A landscape with many valleys, sampled at points; each row gives a point and its height.
From any point a ball takes the steepest step (drop divided by distance) to one of its 2 nearest points. It stops when none of these is lower. Distance is the straight distance between rows; heights are no part of it.
gav: [129 143 158  84 148 143 117 128  67 118 104 177 124  87 116 140 140 106
 142 119 139 159  95 172]  h=622
ser: [174 108 142 140 137 141 111 131 102  79 147 164 116 128 109 121 109 121
  97  92 143 112 114 158]  h=810
tipa: [108 115  96  44  85  99 125 132 129 154  74 117 132 130 120 146 143 137
 139 178  80 138 183  89]  h=704
tiza: [189 109 106 172 115 153 107 139 144 159 146 167 125 149 204 104 132 132
 133 159 132  83  87  56]  h=617
kemug: [ 97 149 136 152 140 132 168 155 129 180 121 125 107 116 125 160 173 160
 160 158 116 104  66 185]  h=777
zuvi: [138  91 103  81  47 117 141 161 150 124  93 129 134 163 170 127 178 136
  85 191 130 118 128  79]  h=468
Liv: [ 74 150 114 128 161 108 136 126 147 124 102  93 119 126  73 163  98 131
 161 102 132 181 198 121]  h=351
det: [140  92 136 164 150 146 164 155 121 155 103 172 123 143 156 132 128 132
 120 127 144 104  77  97]  h=287
bis: [117 119 142 119 142 107 110  95 121  79 140  95 143 130  82 120  71 106
 112  88 134 150 176 150]  h=795
Segop: [100 171 116 135 132 140 147 162 129 178 132 141  79  97 101 174 184 177
 178 146  94 113  97 211]  h=731
pef: [ 77 181 134 117 191 101 172 133 156 193 120  80 113  63 127 169 163 131
 199 119 108 161 150 108]  h=259
dubo: [133 117  99 210 118 143 121 148 168  86 151 107 113 183 123 136 110 150
 124 120 175 124 129 112]  h=173
bimem: [131 117 126 139 190 109 154 139 136 200 107 173 112  98 138 140 112 133
 139 106  86 106 138 101]  h=509
zas: [120 144 103 204 127 136 100 135 161 120 167  80 113 188 104 119  90 154
 153 118 131 106 123 150]  h=278
pedi: [111 144  82 170  73 155  91 148 144  63 134 144 108 159 129 142 146 142
 135 146 198 174 127 135]  h=705
salib: [172  77 132 121 107 143 103 117 102  49 142 164 123 134 114 117 107 100
  75  96 169 128 147 106]  h=780
rebuz: [132 111 156 158 159 169 121 120  68 120 117 194 143 128 153 115 107 100
 128 112 161 134  55 118]  h=837
Puru: [118 151 114  95 118 122 122 147 121 136 102 147 105 112 104 159 160 146
 151 147 115 147 142 160]  h=606
ton: [163 120 167 151 158 107 157 119 151 153 151 127 151 104 183 105 127 128
  82 118 106  82 100 130]  h=73
Riz: [123 142 124 203 157 150  81 119 124 133 177 100 123 172 107 108  66 134
 163 113 118  92  85 155]  h=394
fubag: [187  88 104 106  96 159 108 140  82 119 118 192 105 148 119 118 143 137
 122 150 124  84  94 139]  h=919
Vomom: [ 86 148 154 157 187 140 122 115  99 173 129 121 137 125 119 134  88 107
 178 123 122 130  78 138]  h=787
metis: [161  83 100 154 118 161 122 128 129 174 110 169 134 168 191  97 113 120
 141 151 132 113 108  14]  h=589
lomad: [130 112 140  80 128 111 148 119 124 160 101 135 148 116 142 117 123 118
 115 138  94 126 147 101]  h=632
luf: [142 166 165 140 143  92 163 128 191 144 161 102 150  81 197 115 172 129
  77 126 119 111 122 146]  h=224
Bota: [111 172 102 102 114 144 109 157 111 145 120 142  76 110  70 166 166 173
 174 130  89 141 142 208]  h=671
muzal: [159  94 121 128 150 121 137 124 118 158 142 135 113 138  73 128  91 154
 127 106  68  68 146 162]  h=626
sepem: [173  89 143  61 115  99 124  94 123 140 148 128 160 116 132  83 113 111
  76 130  62  74 165 123]  h=714
lifo: [ 78 205 151 174 193 135 141 134 135 142 167 101 112  87 103 157 161 123
 172  93 154 141  88 197]  h=663
gadib: [153  51 128 141 161 144 149 110  89 104 112 142 121 170  58 122  69 120
 116  74 136  89 149 114]  h=849
gel: [162 135 150  94 123 139 105 131  93  97 124 195 129  82 159 124 153 100
  96 121 143 147 101 147]  h=701
vitof: [148 136 149 108 100  93 152 137 184 126 146 102 159 111 196 109 168 124
  59 146 117 120 141 111]  h=299
zal: [115 155 162  85 179 119 130 117  96 135 107 162 122  57 117 148 128 103
 141  94 124 178 142 137]  h=510
Bekim: [127 133 119 208 114 144 115 139 150  49 164 109 119 159 112 134 124 145
 101 100 187 131 117 155]  h=251
nimad: [151  89 119 106 110 145 139 118 117 194  99 176 149 140 197  92 133 120
 123 149  97 116 116  43]  h=551
kes: [ 70 150 113 146 178 123 132 135 135 148  94 124 117 125  99 168  95 123
 177 111 139 186 167  86]  h=408
bize: [ 96 160 160 114 200 102 168 127 133 182 114 128 114  58 136 158 143 120
 153  98 112 148 136 128]  h=380
vabud: [147 122 172 171 167 135 128 121 107  70 155 152 137 111 115 128 103 110
  85  76 163 130 103 168]  h=838
nud: [154  84  97 109  82 131  74 128 119  43 136 153 103 151 100 125 114 115
 100 114 167 142 175 111]  h=756
fubib: [140  93 174 135 147 159 145  94  75 125 118 166 168 129 165  90 108  98
  95 106 143 121  74 103]  h=801
panan: [158  89 127 104  84 132 147 137 131 155 108 145 146 151 191 103 145 129
  96 168 114 105 107  67]  h=511
Liba: [118 102 125 144 108 137  99  93 100 119 130  87 154 187 111  93  71 121
 152 151 131 103 105 131]  h=716
mif: [191 114 107 110  93 130  75 113 122 122 166 141 130 138 140  87 115 122
 115 145  97  84 136 127]  h=643
Refif: [ 98 138 152 140 116 122 150 120 144 139 119  90 159 143 173 119 128 117
 122 153 147 152 105 102]  h=311
Zulid: [ 93 152 118 128  96 136 104 123 128 114 120 100 146 141 150 126 134 119
 155 172 164 176 115 118]  h=391
zude: [ 99 178 125 169 164 113 161 149 178 117 143 116 106 111  88 161 159 151
 121  83 142 137 154 185]  h=550
Duf: [113  79 105  40  81 100 125 124 120 114  76 127 139 145 110 127 126 118
 105 148 104 140 189  77]  h=712
tuno: [119 134 135 111  98  99 140 132 169  89 137 100 150 116 149 125 154 121
  72 133 148 154 161 115]  h=354
boneg: [ 74 181 120 108 149 108 148 125 146 133 118  56 123 105  71 165 147 137
 184 121 122 173 181 147]  h=260
difo: [148 106 130 163 120 178  90 120  75  85 129 181 134 153 142 112 105 107
 132 131 178 134  69 117]  h=866
dop: [178  98 115 170 104 171  76 110  93  92 169 112 109 194  90  97  80 140
 143 111 129  65 103 142]  h=590
sabig: [195  86 118 133 110 175  97 124  64 112 125 203 121 149 143  99 130 115
 124 138 148  84  78 108]  h=897
kel: [ 88 124 158 159 126 130 154 115 151 118 119 105 162 131 177 125 108 109
 103 123 167 188 125  73]  h=252
vuba: [162  86 109 104  82 115 143 151 137 119 119 126 119 157 118 125 148 149
  93 152 111  85 130 142]  h=379
Mef: [ 88 148  89 144 135 142 123 172 131 117  82 172  89 129  99 185 144 147
 166 129 162 187 145 122]  h=532
befo: [205  84 125 108 107 131 105  90 110 135 173 127 150 142 134  75 104 118
  99 139  74  37 136 123]  h=687
fidu: [144  89 158  62 127  92 179 114 135 163 102 116 162 110 138 111 130 122
  73 128  69 100 156 112]  h=670
sano: [117 103  90 118  71 142  87 138 118  51 110 147 103 159 102 143 123 127
 128 139 179 171 155 123]  h=733
Luza: [104 146 143  84 124  94 186 138 154 154 110  82 137  96 126 147 176 142
 123 147 104 132 150 150]  h=436
zunu: [ 83 184 118  94 103 133 116 129 124 105 121  91 129 105 114 151 170 117
 177 155 162 199 141 144]  h=432
Vula: [ 70 182 156 163 166 129 152 120 145 121 147  76 142 106 121 145 141 114
 154 114 172 168 111 160]  h=713
Neku: [ 79 164 110 107  83 113 125 125 151  76 129  70 134 133  91 139 159 133
 131 137 158 172 165 168]  h=337
kap: [144  92 125 154 155 128 108 107 114  83 149 122 115 157  65 120  56 120
 119  68 138 119 169 135]  h=823
dule: [118 143  72 168  59 135 102 155 187  63 147 129 117 149 154 139 166 143
 106 154 196 168 160  96]  h=680
vit: [114 138 100 139 168 122 120 154 133 130  99 178  92 111 101 170 115 133
 146  95 134 172 171 109]  h=475
daput: [126 157 188  84 126 124 140  96 116 171 139 107 164  79 204 101 155 103
 121 146 108 140  80 124]  h=410
Kegeg: [164 139  97 134 109 142  60 124 117 118 158 147 106 142 115 110 109 136
 149 132 112 116 129 152]  h=585
Dil: [ 77 197 107 112 151 106 145 125 162 174 133  57 122  86 108 156 164 136
 205 143 110 167 175 117]  h=146
Nake: [159 139 116 172 134 160  57 115 103 123 182 133 104 156 100 102  76 141
 159 105 106  92 102 172]  h=500
suk: [151 139  99 157  89 127 108 158 184 103 141 149 124 132 194 129 156 131
  96 153 170 153 145  73]  h=660
Tuvu: [ 66 161 173 153 176 135 150 119 112 153 132  83 148 120 132 143 117 107
 170 128 156 157  72 142]  h=749
ful: [116 189 160  94 118 122 110 107 136 151 155  86 158  78 188 110 161  99
 155 164 128 164 106 127]  h=496
Vusak: [ 98 151 116 101  83  87 138 130 185  64 146  75 140 127 106 134 169 130
  77 124 150 154 200 149]  h=404
Bifu: [105 179 138 117 144 114 111 117 151 155 136 110 141  90 171 129 131 108
 162 138 131 181 151  94]  h=554
kol: [116 152 126  92 144 119 106 113 121 172 111 138 136 100 148 125 111 110
 167 140 101 163 155  91]  h=596
dumat: [138 113 130 167 129 112 182 157 171 117 134  93 123 162 108 138 138 165
  88 119 131  87 126 160]  h=474
Poza: [118  85 129  50 115 108 125  95  98 122  89 125 152 134 105 108  97  98
 110 124 100 138 180  90]  h=681
teg: [106 124 147 117 122 113 121  95 114 120 127  70 161 153 107 106  84 114
 138 138 120 131 135 146]  h=757
veg: [128  95 138 128 166 143 163 137  98 193  83 197 123 118 152 131 126 127
 136 122 109 112  88  92]  h=401
zosim: [165 110 108 124 152 113 133 144 144 159 125 161 104 117 112 134 116 147
 118 110  83  98 163 124]  h=571
Nebif: [127 140 130 194 156 111 179 159 187 105 153 111 115 139 103 145 145 163
  87  84 146 102 135 177]  h=508
nugan: [147  70 122 137 115 117 186 155 145 104 102 106 116 174  96 143 130 158
  82 119 140  86 134 140]  h=437
kopi: [157  90 116 143  99 166  72  85  68 110 144 123 148 188 121  77  77 116
 157 151 133  80  88 118]  h=661
toguk: [101 154 144  98 154  84 176 124 155 137 118  75 137  91  94 150 141 132
 123 108 106 143 183 152]  h=367
dodam: [136  99 114 156 141 147 124 132 108 164 144 124 104 168  69 125  86 160
 155 121  75  67 111 170]  h=675
fupa: [140  91  91  90  47 113 141 159 147 122 103 115 123 175 134 132 171 160
 101 192 117  94 131 127]  h=430
pamo: [117 127 121 140 144 142 115 121 100 180 128 137 123 141 105 128  97 138
 175 149  90 102  98 153]  h=732
sema: [108 147 111  46 103 114 124 141 109 156  82 140 115  93 120 160 168 136
 161 172  93 159 159 123]  h=662
vaku: [136 128 187 106 143 125 158  94 109 178 133 127 169  93 186  93 130 114
 108 135  90  98  74 132]  h=285
refun: [162 108 179  99 138 144 125  97  75  97 129 178 160  96 157  94 121  88
  73  98 137 126  89 136]  h=758
kade: [104 197 148 155 173 120 152 138 151 130 165 107 104  83  93 151 165 145
 140  84 130 125 116 218]  h=605
zoson: [173 136 102 178 115 140 101 157 172 140 143 178 112 131 215 121 150 134
 121 152 155 128 110  61]  h=641

Two balls start at each pair of points below. Name the first point that both come to, or write -.
difo / salib -> -
bis / vabud -> -
Vomom / gav -> -
kol / nimad -> -

For each start below, name the point where the ball stops.
sabig -> Dil
mif -> dubo
sano -> vuba
metis -> vuba
kap -> dubo
